Points on a hilly landscape, in no order, each with its height.
A climber steps from a point to the highest of its 2 nearest points, and stops where none of them is higher. Distance is the straight distance between rows; heights are no part of it.
Tas: [ -6  -2 -44  31  26 -16 -10  14  -8  -1 -32   9   8 -19  26  31 -22  10
   8 -25]  (h 5.16)
tulik: [ 25  -2  16   9   3  19  -9   5 -24  -6   2 -34  46 -16   9  19   2  18
  14 -17]  (h 5.00)
zug: [ -1  22 -48  11  13  17  -1  45 -39   3 -28   8  17 -48  37  11 -41  17
 -18 -13]  (h 5.49)
tusor: [ -3 -15 -35  38  18  10 -10  -9  20 -26 -32 -26  -8  26  38  53 -27  35
  29   2]  (h 4.56)
zoto: [ 18  22  43 -49 -50  14  46 -33 -25  39  -6 -20  -9 -11 -11 -33  21 -14
 -33   6]  (h 5.54)
tifis: [ 43  -3  31   4 -11 -25 -45   6 -14  12   8  11  15 -40 -18  27  24 -25
  -4 -53]  (h 6.16)
gitev: [  0   1 -53  10  24  10  -1 -20   2 -13 -41  23 -27  -1  43  16 -46  39
 -11  21]  (h 6.48)
lib: [  1 -22  46  52 -15 -12 -11 -22   7 -24   6   7  12  33 -43  -4  28  11
  36 -25]  (h 4.42)
kava: [-21  -8  -6  -1  14 -17  22 -46  20   3 -21  40 -28  48  24 -27 -12  12
 -35  52]  (h 5.57)
gedal: [ 36  11  18 -25 -13 -20 -15  27 -13  16  27 -16  -7 -26 -17  37  15 -30
 -16 -65]  (h 6.05)
Gebom: [  3  10  -2   9   6  37  21   9 -32   2   1 -28  47 -12  14 -16 -14  26
  17  18]  (h 4.48)
Zedel: [ 24 -44  48  -4  -2   8 -16 -31   7 -11  16  -1  20  10 -14   9  37  20
  37  20]  (h 5.30)
Kan: [-40   7 -44  50  22 -14  15 -13  -5   7 -61  17  19   4  57 -10 -25   7
 -10  51]  (h 4.46)
Makud: [-15  17  31 -33 -43   8  54 -36  -2  16   2  -1 -33  42 -11 -44   8  -6
 -47  24]  (h 5.93)
Pakep: [-29 -11  -2  -5  -3 -38 -15  13  27   3  35  45 -25   7 -43 -17  18 -25
  11 -41]  (h 5.69)
Zepel: [ 47   4 -21 -11   2  -6  35 -48 -27  23 -58 -18 -29 -23  24  29 -27   4
 -27  48]  (h 6.31)
nites: [ 45  -4  29   6  17   0 -45   6  21 -27  14 -32 -13  22  -5  72  23 -25
   7  -6]  (h 6.07)
mubel: [ 23  21 -57 -11  -1   3  16  35 -43  16 -35  -4 -14 -62  29  21 -38  -1
 -33  -4]  (h 5.65)
Boti: [-27 -35 -28  -2  37 -11 -15   3  24 -10  18  18  21   0  21   8  17  12
  40  20]  (h 2.32)
vurat: [ 49  -2 -27 -43  13   0 -34 -20   5  10 -16 -31 -49 -36  12  61 -33   2
 -22  -5]  (h 5.79)
sif: [  3  -1 -35 -50  -4  22  52  11 -13  -3   1 -24 -50  -4  19  15 -39  31
 -21  37]  (h 5.98)
natu: [ 26  12   2 -55 -16 -17  16  13  -9  28  19 -30 -33 -29  -6  37   9 -23
 -18 -45]  (h 5.96)
noz: [ 23  -2   6  38   7  -5 -53  18   4 -20   0  21   7 -16   2  30   8   2
   0 -66]  (h 1.26)
Ratir: [ 23   5 -12 -16 -12   5  39 -42 -12  11 -39   6 -41   6  24   1 -31  12
 -48  37]  (h 6.18)
Tunak: [-33  -6  18  61  -9   6   5 -21   2  -6 -20  -4  39  31  -4 -13   8  30
  47   7]  (h 3.20)
beso: [-20  41  -5  14 -21  33  38  47 -43   3 -17  -8  27 -20  17 -46 -33  10
 -36  41]  (h 3.47)
nogik: [-29  -4 -36  16  33 -32  30   2  -9   8 -24  11  -9  13  13  -5 -10   4
   3  33]  (h 3.84)
muk: [ 37  10  21  41  -1  -8 -51  14  -5 -16 -19 -18  14  -9   6  61  11 -17
   5 -49]  (h 1.35)
kapu: [-14 -13 -54   8  27 -28  58  -5 -17  -3 -36 -11 -39  20  11  21 -31  14
   3  49]  (h 3.65)
Poti: [-38 -25 -13   0  31  -6 -10 -17  21   9  -2  12  42  -1  35 -13  16  17
  42  62]  (h 1.85)
Sev: [ 30   0  37  12 -18 -21  45  -9 -26  -3  -3 -55 -32  38 -45  37   2   0
   8  -7]  (h 6.49)
zule: [ 21  -9 -18  15  11  21 -29 -57  13 -10 -53  12 -32   1  40  28 -36  55
  -2  18]  (h 6.76)
ran: [ 25  18  44  61  -2  15 -24  14  -2 -26   7 -44  35  30  -4  53  35 -10
  27 -27]  (h 1.59)
vik: [-20   9  -9  -6   5  -2 -22 -20  24  11 -23  27  23 -11  41 -53 -18 -29
 -63  48]  (h 4.87)
Gif: [ 27   2   2  35  -1 -12  23  16 -35 -14 -16 -41   4  15 -15  43  -8   3
  12 -17]  (h 5.72)
bor: [ 14 -14 -23 -12  13 -20 -34 -19  13  12 -14  48 -25 -21   7  19  -7   5
  -8  -9]  (h 5.56)
zefoz: [  6   1 -22 -14  28  15 -18  46   3 -13  42 -10  47 -27  15  11   4  -3
   8 -33]  (h 4.13)
sopep: [ 26 -11  48  15  -3   3 -26  -4  20 -37  29  -7 -20  50 -30  32  24   6
   3 -31]  (h 0.88)
zabip: [  5 -10 -27  20  17 -23  42  -1  -9 -16 -24 -23 -39  33 -15  31 -25  19
  12   6]  (h 3.87)
baro: [-19 -23 -14  23  18  16 -37  16  39 -39  16  14  23  27  24  17  10  33
  31 -23]  (h 2.25)
govoz: [ 47  13 -40 -28   3   5  -5  -1 -21  21 -29 -15 -31 -59  24  35 -44   5
 -34  -3]  (h 5.71)
Vumul: [-13  37  -2  18 -20  18  26  24 -42   2 -15   5   3  -3   0 -43 -25  17
 -31  -4]  (h 3.17)
Rufuf: [ 31 -17   0 -29  -5 -20 -28 -20  17  11 -10  21 -56  -5  -6  35  -4  -1
 -21 -16]  (h 5.68)
Fuzed: [-17 -29  23  69 -18 -13 -16 -23  19 -19 -12   0  19  44  -1  23  23  27
  53 -16]  (h 3.93)
vop: [ 28 -53  50  -5 -21   2 -42 -35  -2   4   0  23   9 -20 -18 -17  58  -2
  32  24]  (h 5.59)
ketiz: [ 26  -4  10 -13   0  -8 -16  -7  -9  22   9  10  23 -32 -12   5  14 -11
   4 -15]  (h 6.37)
Vedez: [-14   2 -39  15  19 -24 -18   6  -2  10 -23  49  -2 -18  10   0 -11  -3
 -11 -23]  (h 5.38)
talo: [ 10   0  24  57  -4  19   7   7  -1 -23   0 -53  53  27  15  33  24  17
  43  -5]  (h 1.86)
vamil: [-13  19 -32 -43 -14  32  39  38 -32   0  12  -3 -30 -12  25 -13 -36  26
 -33  24]  (h 5.66)
gino: [ 38   1 -13 -51   0 -18  -8  -6   5  14   8 -44 -54 -22  -6  67 -10 -21
 -12 -13]  (h 5.86)
geb: [ 13 -44  20   0 -19 -28 -45 -25   3   8 -11  51   1 -37 -19 -24  55 -29
  18  17]  (h 5.77)
pov: [ 53  24  24  -7   3   4 -49  14   5 -16   5 -39 -29   7 -13  67  -4 -34
 -21 -33]  (h 5.88)
Vuv: [-11  21 -27 -69 -23  39  27  48 -13   1  34  -7 -39 -21  20   0 -17  16
 -37 -26]  (h 5.36)
toz: [-66  -5 -16  25  29 -24 -36   6  45   2  -6  51  14  -4   3 -46   8 -18
  19  31]  (h 3.67)
rosep: [ 15  -7   7  49   5  -1  22  -1 -17  -4 -29 -77  41  15  22  60   1  14
  47  12]  (h 1.57)
duka: [-10   6  -9 -39   0   3 -18  35  17  -4  64  18 -16  -5 -16  -3   6 -10
  -8 -65]  (h 5.70)
deso: [  3  -5   6  -8  -3 -23 -11  19  14  -2  43  15 -10   3 -37  14  17 -23
   3 -58]  (h 5.87)
Zarop: [ 17  13   9 -48 -15   9  21 -25 -11  33  -2  11   0 -15   7 -33   7 -11
 -40  21]  (h 5.37)
mup: [ 21   7 -19 -62   9  11  23  21 -27  35  25 -22  20 -52  19   2   0 -10
  -9  15]  (h 6.77)
tego: [-32  33   6  12  -3  14  15  13  -5   5 -12  12  15   4  -7 -67 -10 -16
 -22  22]  (h 2.88)
rosir: [-13  18 -20 -34  -2  -5   2  -7   7  29  -7  31  -1 -14  31 -38  -8 -21
 -56  24]  (h 5.15)
Saz: [-23   0  40  40 -16  17  -2   0  11 -31  25  12  15  34 -53 -41  12   1
  37 -27]  (h 3.95)
saved: [-18  25 -23 -41 -17  32   7  57  -4  -7  47   3 -12 -16  -2 -17 -12   3
 -24 -58]  (h 5.50)
Gatuk: [ 19   7  37  23 -14  22 -35  18  13 -35  33   0 -14  33 -25  11   7   9
 -10 -66]  (h 0.97)
Nades: [ 48   1  25 -20 -10 -14 -58  -6   3   0  -5   1 -49  -7 -16  56  -2 -18
 -21 -51]  (h 5.78)
Sosit: [  6  -1  11  27   9  16 -38  23  17 -33  30  18  24   7 -12   6  18   5
  14 -58]  (h 1.11)
nudi: [ 32  16 -17 -50 -19   9  41  10 -43  40 -12 -26  -6 -52  21  20  -9  -8
 -31  11]  (h 6.53)
silot: [-23  -1  -2  11  -2 -36 -26 -15  37  17 -32  16  42 -21  24 -48  -9 -67
 -48  48]  (h 4.55)
niz: [-27  14 -43  22  22  12  -9  46 -28   5 -10   7  54 -42  40 -11 -24   9
   7 -11]  (h 5.14)
vogi: [  0 -35  25   1   4 -20   4  -8  37 -30  48  -2 -23  61 -40  19  33   6
  24 -15]  (h 0.77)
zutop: [ 28 -20  39  17   0  -3  19 -20  -6 -19   6 -38 -17  56 -34  32   7  23
  19  -5]  (h 6.82)
tov: [-12   9  27  -5 -30  -5 -19 -20  18  13  -2  49 -10  -9 -35 -53  21 -33
  -9  -6]  (h 6.13)
Fidi: [-62  -7 -39  17  43 -28 -12  16  29  -3   9  47  -9  17  10 -26 -11   7
  13  12]  (h 3.22)
nalu: [-40  13  42  11  -7  27  15   7  15 -19  29  -2  15  32 -54 -74  -3  -8
  44   5]  (h 3.37)
Besim: [-22 -27  13 -10  12 -10  12  -3  26 -10  44   3   1  37 -36  -8  23   8
  34  12]  (h 0.58)
norin: [ 16  10  51 -24 -36  10  32 -18 -20  11  31 -26 -11  12 -43 -13  19   1
   1 -28]  (h 5.76)
gepo: [-36  21  21  25   2  21  26  10  -9  -7   7 -13  27  15 -27 -60  -5  -5
  19  17]  (h 2.77)
tizok: [ 23   8  44 -38 -36 -13  31 -38  -9  37  -1  -8 -32   4 -27   0  28 -15
 -15  -7]  (h 5.63)
zan: [-50  11   7  24  18 -17 -34   3  49   6 -26  31  25 -12  12 -67  -2 -51
 -13  46]  (h 4.18)
zupa: [ -5  20   5  -5  -7  36  44  19 -43  10 -11 -32  45 -15  16 -43  -6  10
 -13  55]  (h 3.92)
sop: [ -9   5  -9 -28 -14  -1  39 -38   4  -2 -21  10 -43  44  34 -27 -30  -1
 -64  56]  (h 5.97)
vefa: [ 35  10 -36 -30  -7   1  52  -4 -43  26 -39 -33 -18 -52  25  30 -32   1
 -30  47]  (h 6.40)
topek: [-21  -5  13  51  -5  33  -5   4   5 -25   9 -23  49  34   8  -1  12  33
  46 -20]  (h 2.41)
vel: [-26 -47  21  12  -7 -29 -34   1  24 -10  23  34  19 -17 -41 -26  51 -36
  57   6]  (h 5.12)
led: [-13  20  26 -40 -31  39  24 -30  10   6   4  10 -25  30  14 -54 -12  14
 -64  26]  (h 6.20)
zuza: [  7  -4  15  34  -1 -25  53  -4 -36   0 -14 -39   7  28 -34  15   5   9
  24   4]  (h 6.14)
tuzet: [-16  -5 -61  50  15 -11 -11   1   9  -3 -47  -9   9  -1  51  53 -32  26
  30  -8]  (h 4.90)
nis: [-33 -39   4   8   1 -50 -28  -1  32 -11  27  57 -18  12 -39 -22  37 -25
  29  -2]  (h 5.48)
vuvut: [ 34 -17  16   5  12  -9  -7  -8  17 -18   6 -36 -19  29  -8  54   4   8
  10   1]  (h 6.38)
galak: [  3   7  -2 -43  12  15  19   2 -18  31  19 -16  38 -30   6 -29   9 -10
   3  36]  (h 7.22)
Zit: [-30  -4 -43  42  23 -36  27 -10 -12  11 -52   0  17  -3  38  19 -16  10
  25  31]  (h 4.15)
dov: [  3 -40  34  25  -9  -8 -30  -4  14 -18  23   2  34  -2 -28  -2  51 -12
  55   2]  (h 4.88)
Loko: [  7 -24  16 -53  17  17   6 -10   7  19  35 -19  47 -24  -4 -17  26   1
  35  47]  (h 6.56)
Teg: [  6  -2 -53  -9   7  23  20   9 -13 -15 -21  -4 -47  -2  20  22 -55  36
 -20  16]  (h 6.25)
kezi: [-21 -11  18 -32   2   2   3 -15  25   9  27  23  -5  15 -23 -41  20   0
  13  23]  (h 0.33)
Lof: [ 11   1  29  -8 -11   7  10 -13 -13  11  17 -13  19  -2 -35 -22  16  -2
  13  -7]  (h 6.03)
Munu: [-41 -26 -36  15  39  -7 -16   6  30 -26  10  30  -2  33  20   7  -9  36
  30   6]  (h 2.76)
mafuf: [ -8  21 -22  -2  10  33  -9  51 -25  -6  26   3  45 -39  10 -24 -17  10
   1 -27]  (h 4.60)
Dotom: [-31  -8 -24  30  23 -13  12 -44  17   0 -49  31  -6  37  41  -6 -17  18
   1  58]  (h 4.98)
pepa: [-44  43  28 -36 -23  32   7  21  28  12  31   5 -13  -8 -21 -79   3 -39
 -11   5]  (h 0.04)
zivo: [ 35  30  27  59  -4  16 -37  13 -15 -33 -22 -49  13  18   8  64  -1  -4
   6 -31]  (h 1.45)
livu: [-21  36  38 -38 -45  43   5 -22  22   1   7  15 -17  16 -10 -86  -3 -16
 -52   2]  (h 6.50)
famag: [-35 -11 -33 -25  27 -40 -10  32  21  20  45  35  15 -31 -23 -21  18 -46
  19  -8]  (h 3.53)
razo: [-17  -5 -31  -9  30 -24  -4  25   0  11  30   5  34 -25  -3   0  12 -20
  19 -14]  (h 3.78)
gepa: [ 10 -13  15 -20 -19 -23 -34 -23   6  25   1  60  -9 -30 -19 -21  34 -26
 -16 -14]  (h 5.94)
suni: [-26  21  21 -62 -19  23  18   1  17  23  43  -1  -5  -2 -16 -55  19 -14
  -2  14]  (h 0.15)
Fiteg: [  9 -14 -28  17  24   5   5   8   9 -33  -5 -11 -19  29   4  34 -23  31
  11 -15]  (h 4.16)
rimek: [ 13  11  -2  25   2  -5  10  22 -32  -2  -4 -15  29 -11 -11   6  -2   2
   8 -35]  (h 5.35)
patal: [-13  31  32 -19 -45  15   3 -23   6  13  10  30 -27  10 -31 -60   7 -17
 -31 -23]  (h 6.32)

For each start below, name the point where the climber stops.
zabip | zutop
Besim | lib
tego | zutop
zan | ketiz
dov | livu
Kan | galak
